A landscape with many valleys, sampled at points; each row gives a point and its height.
From any point a ball takes the steepest step (drop divided by distance) to one of its 2 nearest points. It stops when none of these is lower. Distance is the straight distance between rows; heights are no part of it.
K_960: [ 78 163 177  82 132 142 140 135  65  96 122  98 130  87 148 129 102 118
 164 102 162 137 158  75 116 145 173 125 161 138 116  87 111 161 204  72
 166 161 109 167 189 143 137 127]  height 759
K_655: [ 99 119 103 134 119 143 141 114 149 121 133 107 136 120 112 129 134 125
 112 125 167  96 115 123 105 140 131 123 112 143 147 121 125 109 130 132
 129 162 146  88 130 112 122 114]  height 577
K_694: [ 99 137 161 111 130 135 122 142 110  94 139 118 141  83 128 114 125 147
 151 117 140 133 161  97 149 146 157 121 122 129 135 132 141 114 158 102
 143 142 116 131 136 134 136 132]  height 470
K_206: [160  99 118 146 124 139 141 154  89 106 117  85 152 138  97 128 106 174
 107 147 112 142 118 139 119 134 123 119  88 114 137 170 110  81 117  88
 135  92 127 156 149 122  95 144]  height 285
K_302: [124 148 184 112 130 115 106 137  86  89 131 126 140  89 132 135 107 141
 150 102 134 151 169 102 134 154 167 102 121 115 118 129 129 112 167  78
 157 126 102 149 137 136 130 159]  height 493
K_241: [114 118 105 138 148 131 137 166 145 127 163 135 150 108 113 109 156 168
 150 146  82 170 164 131 190 118 141 128 145 127 139 147 156 123 117 129
 114  91 142 157  91 133 153 102]  height 353
K_112: [131 130 114 181 109 163 167  65 114 150 106 100 161 162 146 153 134  74
  60 117 162  54  66 137  26  91 100 118 101 125 113 106  49  95 121  86
 114 111 134 116 179 150  94 148]  height 282
K_182: [145 136 138 124 133  91  89 137 117 135 136 194 118  94 135 117 136 146
 165 123 105 161 157 127 184 111 153 119 130 122 130 131 150 142 119 152
 139 111 111 147  69 120 144 130]  height 590
K_961: [ 72  83 141  84  94 135 173 121 127 121 121  92 130 160 167 151 129 131
 123 138 184  66  77 154  79 160 150 118 198 134 182  70  86 165 124 116
  97 179 135 148 160 154 129 122]  height 450
K_399: [ 79  87 153  97  96 164 155 163 120 125 119  34 162 154 157 115 122 170
 142 139 163  89 106 135 144 169 147 123 190 137 147  70 113 172 138 109
  93 170 146 175 166 178 120  96]  height 830
K_915: [ 79 139 137 141 171 108 138  93 143 146 134 134 107 106 107  87 154 124
 102 130  90 155 157  98 179 169  76 133 129 160 152 137 139  64 188 155
 128 132 151  68  93 121  94 150]  height 487
K_918: [117 138 146 154 122 135 130  85 107 103 113 110 123 102 105 149 108 124
 111 117 149 125 132 108  79 151 129 122  94 138 127 140 105  81 160 103
 153 128 127 109 148 118 106 158]  height 218
K_966: [138  82 115 125 112 160 135 193 134 100 153  53 179 160 138 125 118 173
 142 139 129 122 100 147 141 130 149 129 135 121 142 122 149 141  77 107
  98 124 141 156 154 153 143  88]  height 251
K_715: [127 112 135 139 110 149 156 144  91 101  98  37 148 133  93 113 113 166
 102 126 136 115 114 131 133 162 122 120 123 135 134 138 107  90 153  82
 128 116 149 151 166 139  85 140]  height 338
K_339: [142 178  89 151 124 147 126  85 188 144 124 156 110 144 129 166 118  79
 107 124 160  91  97 108  62 103 105 141  85 142  91 133 130 136 117 163
 126 139 123  80 135  99 144 144]  height 650
K_260: [ 77 114 108 122 127 148 152 110 156 137 139 103 138 117 115 102 155 130
 105 130 152  99 128 131 138 145 121 125 132 154 160 109 126 103 146 141
 114 175 160  85 119 116 119 102]  height 561
K_974: [105  76 138 100  96 144 171 119 131 118 147 103 132 179 182 168 129 120
 129 150 186  61  65 157  51 150 159 124 200 133 197  77  87 167  97 134
  85 170 134 126 157 164 129 125]  height 396
K_69: [102 139 165 118 161 112  95 148 121 141 145 174 137  93 158  82 161 147
 161 112  73 154 179  95 221 111 142 141 150 124 143 128 171 128 158 125
 147 131 101 120 102 174 154 114]  height 408
K_835: [ 49 118 142 120 101 141 180  98 108 133  99  70 125 105 101 109 139 131
 102 108 160 101 118 133 133 176 121 125 155 136 148  94  88 111 195 111
 143 167 160 142 149 118 104 128]  height 714
K_986: [129  93 161  99 104 151 145 169  89  82 120  39 168 175 167 137  98 156
 130 133 162  93 102 124  89 120 157 133 144 138 136  86 117 155  92  99
 110 145 124 152 199 158 105 111]  height 792
K_160: [178  91 119 135 114 149 107 190 101 108 163 120 160 126 138 133 121 185
 170 134 103 164 128 139 163  98 193 150 141  80 117 132 133 155  74 101
 125  83 124 196 136 142 152  96]  height 517
K_372: [142  92 110 151 112 154 161 138 110 124 105  46 156 155  92 121 122 150
  86 144 144  95  95 146 107 148 104 118 110 122 143 137 100  80 129  95
 117 116 152 136 154 134  86 133]  height 262
K_654: [164 118 137 119 127 134 134 161  71  77 117  94 154 144 146 135  96 142
 122 140 135 122 122 138  61  85 151 133  81 113 120 145 106 104  84  83
 148 105  97 148 186 124 102 147]  height 296
K_998: [153 153 115 108 165  97 110 113 171 153 107 197  61 141 126 109 164  92
 117 126  89 156 121 120 189 135  64 161 114 147 125 154 167 137 122 196
 133 152 140  71 105 103 131 145]  height 530
K_602: [120 139 163 151 118 136 141  93  79  95 101  89 127 105 113 152  99 131
 108 104 151 129 129 118  80 152 129 121 102 133 127 137  93  79 171  80
 158 128 129 130 173 125  87 163]  height 265
K_310: [132 160 145 179 130 149 137  57  87 116 100 112 136 128 131 164  90  88
  77 122 149 107 109 124  29  89 107 133  81 145 103 136  73  79 148  80
 146  93 109 109 185 134  93 173]  height 410
K_477: [ 54 123 128 127 151 138 166 120 127 136 142  95 136 107 109  74 174 142
 100 131 104 125 158 110 185 152  99 129 158 156 161 113 137  91 195 133
 114 151 158  94 125 134 112 101]  height 529
K_337: [120 128 173 132 133 133 126 145  99 108 138  94 143 105 103 118 111 173
 136 119  98 171 165 121 171 170 137 103 124 115 126 154 131  88 174  83
 140  97 123 168 116 140 115 159]  height 449
K_510: [117 132 100 121 152 119 110 161 167 134 145 172 124 121 157  82 166 133
 151 121  93 126 150 118 204  94 146 164 143 156 153 121 190 157  95 169
 117 165 126 103 128 138 170  62]  height 391
K_647: [106 104  84 123 143 140 143 182 184 135 177 104 168 135 144  97 173 148
 149 143  94 138 142 158 170 105 144 132 152 147 158 115 172 146  82 149
  86 146 158 128 113 147 173  52]  height 373
K_234: [187  98  82 157 127 133 117 162 123 142 146 142 148 137  99 145 126 154
 153 164 110 163 124 164 124 100 160 125 116  96 157 160 131 167  46 146
 115  87 146 176 135  95 135  67]  height 495
K_956: [ 89 142 157 134 181  85 109 104 132 149 133 168  89 120 128  82 145 124
 113 109  68 168 154  93 201 175  62 131 130 152 148 137 161  89 176 159
 135 132 129  63  89 132  90 153]  height 453
K_779: [168 166 129  84 140  77 110 134 147 118 119 215  53 126 162 122 154  88
 140 113 123 116 134 115 165  93 111 168 132 149 114 141 182 172 117 193
 140 163 100  89 116 111 164 124]  height 290
K_927: [ 74 145 135 116 115 135 141  82 119 108 122 125 112 102 124 139 115 110
 119 108 173  95 146 104  81 138 142 138 127 158 129 105 108 121 166 124
 149 161 125  97 155 112 121 135]  height 608
K_571: [128 142 158 114 147  87  81 143 118 141 132 200 112 101 173  83 151 132
 156 105  79 143 164  95 221 104 140 142 158 130 135 125 181 143 149 148
 145 140  89 113  91 167 158 119]  height 383
K_386: [161 131 104 143 122 115 102 149 124 113 128 168 119 118 117 151 110 137
 153 144 132 139 122 134 105 108 162 126 102 106 132 155 139 135  85 139
 138 113 111 136 127  93 138 121]  height 425
K_607: [ 68 112 108 126 142 140 167 122 148 140 142  87 142 116 104  85 179 139
  95 142 120 114 142 132 172 149 100 118 153 153 157 113 135  88 169 136
 103 151 171  91 106 126 114 101]  height 543
K_84: [135 105  57 139 137 133 144 170 196 155 161 107 163 157 110 124 163 128
 127 175 103 142 121 178 130 114 134 104 141 136 171 139 155 143  59 159
  82 136 179 125 102 105 155  62]  height 329
K_223: [108 141 184 117 141 145 118 154 104 125 153 105 156  96 125 102 130 168
 161 114  98 166 181 107 197 152 150 111 145 102 118 136 147 106 184  80
 150 110 106 174 110 165 142 150]  height 494
K_744: [126  98 112 126 119 148 130 181 134  98 161  82 164 128 123 119 128 171
 146 136 123 139 123 134 152 127 157 133 127 119 137 133 154 135  91 107
 114 120 136 157 135 138 154  91]  height 295
K_972: [151 141 147 103 139  68  79 142 119 146 121 219  86 110 175  92 151 120
 152 103  89 145 149 104 222  96 126 146 152 133 126 135 183 167 134 171
 143 146  95 113  89 146 154 119]  height 354
K_999: [ 98  91 103 101 105 157 161  98 165 147 146 129 125 168 176 159 153 106
 125 146 178  49  59 162  50 149 158 121 194 132 192  82  80 150  98 149
  85 183 147  96 132 149 132 129]  height 332
K_212: [ 96 111  93  98 116 158 147  89 181 152 156 146 120 169 178 158 138  87
 117 132 183  46  80 153  47 124 152 133 177 152 162  89  95 167 100 166
  88 198 127  77 126 132 140 119]  height 279
K_919: [ 83 144 169 102 146 140 125 142 109 118 148 113 144  75 138  95 145 145
 156 114 122 131 173  90 178 143 149 128 141 134 135 122 142 122 175 106
 148 151 117 132 140 151 142 116]  height 451
K_929: [ 68 152 114 164 101 146 154  12 147 146 106 137 114 151 122 158 115  71
  68  99 167  59  89 119  49 118 120 134 140 154  94  89  55 119 170 115
 118 132 126 101 154 124 135 154]  height 761
K_724: [152 107 129 161 128 134 148 127  98 124 105  81 148 128  83 130 108 158
  91 145 115 147 117 134 117 157 103 116  90 120 133 175 101  58 153  83
 135  87 134 146 135 124  83 159]  height 205
K_422: [137 129 163 118 122  95  80 141 101 136 142 187 137  88 143 112 130 146
 168 111 101 166 169 114 194 108 164 106 143 102 120 116 150 138 140 123
 152 112  96 157  61 138 149 131]  height 572
K_437: [163 190 142 116 142 103 104  85 158 118 128 195  60 126 140 165  98  70
 135 117 152 112 124 116  86 104  89 152  98 143  69 137 143 143 151 161
 141 114  90  89 108 110 159 184]  height 588
K_621: [157 115 112 148 134 116 101 148 119 118 136 164 131 109 105 138 121 156
 156 142 117 160 137 136 140 119 154 114 109 106 138 157 133 130  99 130
 137  98 119 155 104 100 134 122]  height 445
K_199: [ 65 149 164  89 117 156 160 141  70 109 105  70 137 103 139 121 110 137
 150 105 154 133 140  91 128 162 158 126 162 135 123  85 100 156 199  79
 156 172 130 180 188 141 126 124]  height 748
K_430: [ 98  91 137 114 105 171 150 174 126 114 135  24 169 154 139 108 124 178
 135 140 144 102 118 133 157 159 138 122 173 136 138  94 130 151 126 105
  88 146 153 158 155 179 122  95]  height 848
K_475: [119 148 179 131 123 134 141 113  58  87  98  78 125 104 122 143  91 131
 118  97 143 146 141 115  95 162 137 115 119 138 121 131  90  91 194  64
 162 136 127 152 183 127  82 170]  height 313
K_83: [155 101  51 150 127 138 137 162 186 172 146 115 159 163  90 145 148 126
 114 182 102 148 111 184 112 117 132  99 128 112 170 150 145 156  40 160
  91 124 178 141 117  92 144  61]  height 307
K_670: [155 170 154 108 137  80  95  95 138 118 118 204  60 118 140 147 102  83
 142 107 137 131 140 116 107 117  90 136 104 139  77 138 150 134 147 167
 150 123  83  95  83 110 141 180]  height 574
K_768: [ 81 121 124 129 149 162 171 181 148 129 164  75 172 118 130  89 180 179
 148 129  72 153 184 117 197 124 122 146 179 126 114 138 164 117 152 109
 112 104 143 149 114 181 150  93]  height 403
K_283: [ 58 128 157 103 107 149 168 124  92 113 110  69 133 101 119 118 127 144
 125 110 161 115 132 111 131 164 143 124 156 142 141  97  99 136 185  97
 142 168 147 158 169 129 114 119]  height 731
K_64: [177 128 141 107 117  62  76 115 105 157 113 215  83 114 138 118 133 113
 159 116 110 166 146 136 192  94 110 112 143 125 107 132 153 187 117 188
 143 123 114 132  48 111 127 134]  height 633
K_262: [124 141 149 127 176  79  95 118 137 146 122 199  61 136 141  85 146 109
 125  96  71 159 142 100 216 162  62 144 133 149 140 141 178 127 159 169
 129 142 122  68  91 135 120 148]  height 488
K_695: [106  88 167  88  94 156 151 164 103 103 111  36 165 172 175 138 107 161
 142 136 167  92 102 125 116 149 159 126 178 134 141  67 111 177 118  99
 100 165 129 171 190 171 110 102]  height 810
K_214: [ 85 128 106 122 112 148 146  84 146 116 128 128 122 131 132 143 121 107
 110 112 183  75 119 120  67 127 137 136 126 151 129 100 105 126 138 135
 131 165 127  81 150 116 125 121]  height 594
K_67: [118 140 129 171 122 153 154  62  92 117 106  93 146 146 135 157  98  86
  75 118 162  78  98 136  29  74 108 133  99 140 111 115  62  95 130  80
 140 104 122 113 201 146  91 158]  height 367
K_19: [151 140 180 128 120  83  78 119  78  86 115 175 116 120 130 152  77 120
 133 102 128 152 163 121  95 125 157  90 103 107  96 122 126 107 155  90
 163 107  77 130 109 120 120 174]  height 526
K_424: [122 125 119 178 130 135 150  74 141 151 109  93 137 111  73 132 134 122
  79 141 133 136 106 111 112 177  88 118  96 129 132 147  96  39 174 115
 137 101 162  99 114 119  97 154]  height 209
K_755: [109 147 123 171 112 140 135  58 131 123 109 125 119 118 111 153 116 105
  91 111 163 105 109 100  64 141 112 130  97 145 111 128  94  85 163 124
 140 127 129  87 142 113 110 155]  height 143
K_792: [136 137 166  92 127 139 123 163  70  61 130  90 152 126 149 140  97 139
 148 118 155 124 144 103  98 120 186 130 129 125 116 109 122 139 128  64
 151 122 105 152 200 148 128 137]  height 774
K_472: [109 134 168 128 169  70  95  98 130 153 128 177  85 123 127  88 124 110
 124 102  76 176 148 111 182 173  51 109 111 143 118 138 154  92 152 158
 143 115 118  87  53 123  89 172]  height 407
K_726: [178 182  94 140 123 125 113 114 179 149 119 189  85 144 126 177 110  79
 129 147 146 114 105 129  65  87 117 149  94 111  91 157 147 172  80 184
 130 121 114 116 142  85 155 133]  height 676
K_912: [128 108 154 100 117 147 139 162  80  66 127  64 156 152 151 144  93 139
 129 124 168 103 119 120  83 112 163 132 127 137 127  98 112 143 106  84
 129 140 116 139 205 142 114 117]  height 782
K_815: [130  76 132 125  98 163 144 177 117 119 116  16 173 188 142 117 118 180
 127 147 148  84  92 150 137 156 135 118 166 136 152  94 123 141 102 109
  71 132 149 159 158 183  93 107]  height 869
K_893: [167 108 146 105 118 142 127 189  68  70 128  74 167 152 153 122  99 162
 145 134 127 134 121 132 105  94 170 142 101 108 118 133 116 125  75  86
 133 103 100 171 187 139 112 132]  height 268
K_802: [123 160 176  88 133 134 120 145  64  69 129 101 138 106 148 140  95 128
 155 108 156 135 160  92 100 133 188 121 140 125 108  99 118 147 172  57
 160 134  99 153 198 147 129 142]  height 768
K_705: [118 148 179 122 120 147 137 143  61  93 105  63 143 104 121 127 101 158
 133 105 134 146 150 107 135 169 147 113 125 127 123 132 108 106 182  72
 147 137 130 171 175 141  97 159]  height 366
K_105: [151 138 178 127 126 106  94 132  71  79 119 140 133 115 130 152  89 135
 133 106 129 152 159 122  97 130 165 104 100 110 117 136 121 100 151  70
 157 108  87 147 142 124 117 172]  height 513
K_984: [201 153 101 151 147 134 100  88 175 223  96 201 103 132  75 152 138  98
 110 181 123 187 127 137 126 150  58 120 101 103 104 167 102 175  94 201
 130  79 160 131  90  95 110 144]  height 619
K_139: [102 127 146 109 137 169 136 182 134 128 161  63 172 108 136  98 142 180
 177 125 105 148 176 109 194 130 162 154 170 100 103 125 153 136 146  86
 141 121 121 172 138 193 160 110]  height 456
K_224: [110 143  87 105 126 144 132 115 181 126 145 150 110 144 155 136 123  85
 129 117 174  69 120 127  84 101 136 147 127 166 128 106 141 154 105 170
 117 187 122  65 130 102 146  98]  height 211
K_376: [208 152 128 122 107  77  80 109 117 147 107 218  74 124 117 166 112  99
 157 137 145 141 128 146 104  90 116 117 121  98  85 148 139 191  97 186
 141 109 102 142  84  94 131 140]  height 672
K_642: [136 137  82 130 154 112 118 155 183 150 144 170 114 131 134  90 177 128
 144 141  75 150 156 142 198  92 140 155 144 152 157 137 179 163  75 185
 107 143 150 117 108 115 167  66]  height 371
K_316: [154 182  94 128 129 127 114 108 185 137 121 178  89 137 130 158 123  78
 126 131 154 105 113 118  83  99 106 152  90 132  90 146 148 151 106 181
 135 139 115  89 127  90 154 141]  height 664
K_44: [163 130 135 139 133 122 118 135  78  85 115 133 136 131 135 156  94 132
 116 131 131 129 127 138  53  92 143 125  75 109 120 154 105  96 112  85
 152 101  93 132 170 118 106 160]  height 319
K_623: [118 143  99 169 112 157 140  64 141 132 113 122 141 146 124 159 117  94
  80 117 168  80  89 114  44 116 113 122  97 131 114 117  91 104 134 116
 123 132 133  82 163 119 114 141]  height 34
K_857: [178 142  96 157 125 111 100 132 122 120 113 184 114 131 122 170  98 114
 136 142 134 130 114 139  59  86 149 133  82  98 117 160 131 148  84 143
 139 102 103 129 146  94 121 130]  height 405
K_757: [ 89 146 171 108 157 133 115 145 118 132 154 138 146  83 147  84 155 147
 160 111  89 149 182  87 210 128 140 136 148 128 144 124 161 116 172 114
 148 140 109 124 124 168 152 114]  height 429
K_937: [124 127 158 136 123 141 134 141  89  96 121  69 149 110  97 121 107 167
 118 119 127 145 142 117 145 169 137 114 115 126 130 153 123  87 171  82
 141 115 135 156 152 132 100 155]  height 400
K_415: [124 123 175 118 135 147 114 159 114 146 157 125 164  99 140 106 135 171
 176 110  83 180 192 124 210 126 161 122 171  71 101 122 148 122 166  77
 155  96  98 182  86 181 151 143]  height 512
K_438: [143 111 126 179 142 119 142 103 122 138 117 108 141 117  72 137 112 145
  87 150 109 165 115 124 118 178  84 108  89 117 135 168 104  46 170 106
 136  77 146 127 103 120  89 169]  height 47
K_26: [178 160  95 133 155 130 117  95 197 227 101 191  93 133  81 136 161  85
  96 184  99 187 125 135 142 143  48 138 109 116 106 170 108 165  87 208
 129  97 170 108  89  86 124 147]  height 591
K_803: [ 65 121 133 166  90 136 182  27 121 157  72 106 123 137 104 152 144  77
  72  92 162  77  75 136  72 164 114 122 144 125 113  87  34  84 182  94
 127 130 156 133 155 119 119 157]  height 708
K_483: [164  81 112 130 109 152 137 195 101 105 139  54 180 176 136 120 108 174
 128 150 119 123  89 153 117 107 141 130 105 116 140 141 130 124  57 106
 104 106 130 167 165 139 112 103]  height 186
K_723: [183 157  98 170 130 122 103 112 125 134 110 186 115 140 128 176  90 101
 112 141 129 128 112 138  38  75 116 137  64  98 103 161 118 134  94 135
 136  84  94 127 153 104 117 154]  height 382
K_996: [207 140 126 125 137 106  94  87 150 203 105 212  76 130  89 141 146  86
 131 158 126 180 135 146 147 139  53 116 110 109  96 162 114 192  89 203
 138  95 147 131  70  96 107 147]  height 651
K_354: [184 147 148 101 111  58  79 112 110 140 116 220  67 121 138 145 113  94
 150 110 134 146 135 136 142  92 107 114 127 116  81 134 147 177 123 180
 152 121  93 127  58  97 138 154]  height 655
K_353: [150 111 132 137 130 126 105 158 107 110 151 143 147 105 110 129 122 175
 155 134 104 165 147 134 165 128 163 118 119 103 128 151 134 121 118 108
 136  88 121 171 103 123 141 129]  height 468
K_721: [110 150 173 129 136  94 101 103 121 121 127 163 106  94 125 122 110 126
 139 109 123 152 159 103 135 163 113 109  97 135 123 136 139  89 161 134
 151 129 110 107  84 119 111 173]  height 316
K_885: [ 93  77 110 104 128 165 162 156 167 137 172  76 161 144 158  99 177 156
 132 156 139  89 107 169 149 152 132 114 193 158 184  87 131 147 115 137
  64 177 173 115 113 170 143  76]  height 437
K_460: [135 163  99  93 133 122 126 127 175 115 141 168  90 136 152 136 119  82
 139 121 165  78 132 116 100  89 139 163 120 163 112 119 164 160 107 177
 126 175 109  72 134 104 159 102]  height 238
K_292: [147 203 114 158 131 154 123  56 181 144 130 160  91 139 131 170 112  66
  95 121 157  94  93  92  72 107  80 151  89 154  67 134 116 136 146 158
 121 113 115  81 130 104 156 169]  height 625
K_73: [143 148 114 106 127  99  95 149 139 112 135 183 114  99 148 120 130 123
 167 127 132 126 145 111 141  99 171 149 124 137 124 138 168 151  97 161
 137 140 102 121 109 112 164 105]  height 426
K_72: [141 161 181 105 127  62  85  99 118 116 115 201  70 118 144 132  87  84
 141  91 126 143 154 113 119 125 100 113 108 134  77 122 147 125 158 148
 158 126  77 103  62 117 127 181]  height 558
K_615: [207 172 108 130 114 109  98 106 156 153 106 211  73 134 115 180 120  87
 140 153 146 131 120 140  82  91 114 141 107  95  88 162 137 193  81 190
 138 106 115 137 123  83 140 137]  height 686
K_867: [ 63 101 129 137 100 139 182  73 122 150  90  75 123 122  87 116 150 111
  84 109 161  88  98 146 121 182 114 118 150 127 143  90  66  88 188 104
 125 153 172 131 136 119 104 136]  height 695
K_77: [171  87 122 123 120 147 125 193  88  97 138  78 170 151 135 119 105 178
 141 140 111 138 112 142 129 102 161 143 107 106 126 147 126 128  67  97
 121  96 116 180 165 135 119 115]  height 233
K_503: [184  90 103 145 118 138 112 184 102 118 159 127 158 130 123 140 124 170
 175 147 106 161 118 154 145  89 184 141 128  90 135 139 132 164  55 126
 121  83 136 189 136 120 145  72]  height 515
K_552: [160  98 118 143 125 146 129 178  96 101 133  86 162 139 105 123 110 187
 126 146 101 152 129 140 141 131 145 128 111 112 127 165 121 110 106  90
 122  83 124 177 148 128 111 132]  height 286
K_708: [138 136 101 119 122 115 105 154 132  98 140 155 129 114 133 139 114 126
 157 130 148 117 129 123 102 107 171 136 109 124 133 137 153 144  86 142
 134 134 108 118 132 105 157 104]  height 441
K_814: [128 125 156 113 134 156 119 179 126 136 161  99 168 104 144 108 139 177
 185 122  98 161 177 114 194 122 181 154 169  76  97 130 149 133 142  82
 152 106 110 181 114 194 165 129]  height 481
K_166: [153 199 130 142 143 135 109  57 167 124 136 172  69 131 132 168  93  64
 115 117 158 101 114 100  67 101  88 158  89 158  62 131 126 141 156 153
 132 111  95  83 127 109 157 181]  height 604
K_524: [144 129 144 123 142  73  84 124 114 156 127 205  93 113 132 102 135 124
 158 116  93 170 156 132 200 119 109 114 131 127 121 137 155 150 128 170
 137 113 113 128  47 116 126 138]  height 612
K_54: [ 49 110 135 138  89 123 193  69 117 149  59  88 116 129 105 132 143  96
  86  91 160  83  81 157 102 180 114 126 161 124 134  82  47  93 191  90
 136 153 161 156 149 118 111 153]  height 671
K_604: [ 49 136 125 161  91 132 170  21 138 157  80 130 120 151 120 156 135  69
  64  93 159  64  77 137  55 144 123 126 155 137 107  78  35 107 176 100
 120 136 137 127 156 126 139 162]  height 736
K_246: [125 120  71 132 147 124 132 161 190 151 153 131 145 138 119 105 170 129
 134 158  90 150 143 160 164 103 144 131 140 151 159 134 169 149  62 171
  97 140 164 123 103 108 165  60]  height 350
K_525: [165  80  69 156 126 145 153 179 143 150 136  77 176 176 106 137 129 144
 102 170 118 131  76 175 100 116 113 110 104 105 166 155 128 115  66 120
  97 105 159 150 140 117 114  91]  height 241
K_258: [122 107  99 134 132 139 132 176 146 114 167 112 156 112 118 116 141 166
 152 146 108 153 142 139 169 117 153 133 131 124 141 138 156 131  92 125
 116 111 145 151 115 129 160  89]  height 324
K_569: [ 97 113 123 121 135 169 152 187 146 125 164  52 174 126 134  98 145 186
 161 132 103 142 169 126 184 130 146 151 173 114 105 125 160 133 127 103
 115 115 140 165 130 188 158  99]  height 431
K_403: [146 151 179 126 115  68  74 107  93 102 117 193  96 117 131 148  74 105
 137  97 131 146 163 117 104 124 140  91 104 111  87 117 137 122 155 115
 160 110  74 122  75 114 131 173]  height 539
K_359: [153  88  79 161 119 149 151 154 141 139 123  77 168 160 103 137 126 139
  89 154 143 105  76 157  90 128 107 106  96 114 152 145 118  92  96 108
 114 117 149 125 148 129 103 116]  height 180
K_29: [166  92  50 160 128 139 144 173 174 180 136 101 169 173  94 150 136 126
  98 181 112 135  83 183  89 117 116 100 114 100 177 155 130 136  57 139
  97 113 172 137 127 105 120  75]  height 280
K_581: [152  73  86 130 115 157 145 183 171 138 166  58 174 177 142 132 148 147
 130 168 128 109  73 186 117 140 135  96 160 131 188 125 146 139  69 138
  60 142 172 125 116 149 142  82]  height 385
K_57: [ 24 129 133 125  92 112 186  62 112 138  75 104 102 116 116 142 122  91
  89  90 159  98 102 135  81 164 123 136 157 144 133  81  60 107 200  97
 153 166 146 145 160 116 126 149]  height 643
K_130: [141 120  93 183 109 160 149  85 143 159 108 110 168 160 129 154 137  88
  64 122 159  67  60 131  45 109  97 113  88 116 124 119  77  88 120 102
 116 121 146 103 157 135  97 135]  height 171
K_573: [161 159 103 115 148 111 121 111 190 170 105 190  73 135 118 121 160  87
 121 150 106 153 116 129 161 124  74 156 102 140 114 157 153 143  95 205
 133 148 142  90 101  86 138 141]  height 548
K_628: [102  84 104 113 128 161 147 174 172 124 177  71 174 145 154 105 161 154
 143 146 129 113 118 158 157 136 141 120 164 148 161 101 157 146  93 134
  79 163 163 122 117 163 159  64]  height 404
K_248: [171 100 136 130 123 132  95 170  92 110 157 147 153 108 130 137 117 180
 165 125 106 166 144 136 168 106 184 126 131  82 118 136 133 140 108  95
 140  88 109 190 113 136 143 121]  height 492
K_661: [136  86  68 136 129 147 155 186 184 141 166  72 175 168 120 125 160 148
 130 167 103 136 107 180 135 128 134  99 159 137 165 131 156 139  69 141
  67 126 176 140 106 130 158  64]  height 351
K_131: [140  73 118 132 105 158 165 167 120 135 109  21 158 194 120 111 137 168
 107 159 145  66  87 171 130 173 115 107 177 132 160  99 109 117 116 107
  58 116 164 146 138 174  77 118]  height 891
K_729: [172 163  99 123 155 125 119  94 198 202 100 185  82 142 103 134 163  75
 107 165  99 174 111 130 151 132  49 148 101 127 104 169 131 148  94 211
 129 123 158  99  96  86 136 154]  height 569
K_931: [ 95 125 127 133 159 143 153 164 146 130 164 110 158 103 131  90 175 171
 153 132  68 163 182 114 206 116 126 141 161 130 131 141 167 115 152 118
 119 105 136 143 102 164 159 100]  height 384
K_512: [169 151 145  87 138  65  91 136 128 129 116 225  56 124 169 109 150  98
 142 103 105 134 133 114 193 102 100 153 141 143 113 141 181 170 129 187
 140 157 100 101  95 123 155 138]  height 317
K_791: [190 142 124 115 144  91 100  94 148 187 105 215  61 132 107 124 158  89
 139 142 107 175 136 150 172 129  56 125 117 121 106 157 133 175  99 208
 137 117 141 121  72  97 121 152]  height 670
K_698: [ 58 133 136 139 168 117 158  90 130 145 137 118 113 110 103  76 168 131
  89 128  91 140 152  99 185 168  81 135 148 158 162 120 132  66 207 144
 120 139 165  69 113 122  91 127]  height 507
K_591: [150 143 129 119 175  89 102 123 153 150 114 208  53 146 133  99 161 102
 116 110  70 159 128 111 218 150  60 153 135 148 135 151 181 143 137 186
 131 148 135  65 102 123 132 145]  height 511
K_699: [155 166 108  88 140 101 117 137 169 123 128 194  74 128 158 122 147  88
 138 120 140 103 136 114 146  92 123 173 124 153 116 139 179 163 104 191
 129 173 111  84 124 102 165 106]  height 267
K_98: [ 40 138 143 116 106 129 165  61 112 117 102 113 108 107 120 137 115 102
 104  98 173  96 131 116  74 146 139 138 145 154 131  91  80 120 188 112
 152 163 134 120 164 114 117 141]  height 623
K_414: [167 148 116 166 140 127 116 102  97 109 112 153 130 132 136 164  81 103
 107 134 129 126 121 139  27  73 119 135  61 115 110 153 104  96 108  97
 147  87  88 121 165 118 101 169]  height 348
K_237: [101 124  88  98 118 152 142 108 182 133 155 143 123 160 168 144 126  88
 128 121 182  56 104 144  64 112 145 134 150 159 143  94 125 164 103 163
 101 197 124  68 131 119 143 100]  height 240
K_478: [104 148 172 137 135 114 117  88 110 108 122 135 108  91 117 136 108 122
 126 107 138 143 155 100 112 173 125 111 100 142 129 134 121  82 179 117
 156 137 119 106 115 120 104 171]  height 275
K_856: [127 143 108 105 137 104 100 158 151 122 143 175 121 103 158  93 153 126
 165 120 117 122 149 109 178  96 160 161 131 146 140 130 179 155  95 169
 126 157 113 112 118 129 170  84]  height 409
K_228: [116 140 166 130 145  77  93 104 125 134 124 181 100 105 125 108 113 117
 141 108 104 165 154 115 160 160  91 103 100 133 117 140 144 100 153 153
 148 123 106 111  55 115 110 170]  height 355
K_840: [134 114 176 127 131 117 101 149  98 144 160 163 149  97 135 108 130 163
 167 108  87 184 181 127 214 112 154 104 155  81 110 111 146 130 158  96
 149  90 106 175  57 155 143 137]  height 544
K_435: [180 103  93 167 142 128 116 156 112 144 138 159 141 128  88 150 124 162
 143 163 106 171 133 153 134 114 137 115 110 104 148 168 119 139  88 134
 127  68 140 170 112  93 116 102]  height 471

For each start below, name the point where the ball stops.
K_166 => K_224
K_105 => K_224
K_73 => K_359
K_647 => K_359
K_571 => K_224
K_615 => K_483
K_931 => K_483
K_472 => K_623
K_337 => K_623

Call two points neighbours if one is among the 2 nearest of the other. Go from one point of each pair to the other, from neighbour to neighbour, staying as low as possible. Name the highest point that can't be avoided.
K_224, K_438 => K_615
K_438, K_623 => K_310
K_438, K_483 => K_552
K_623, K_359 => K_937
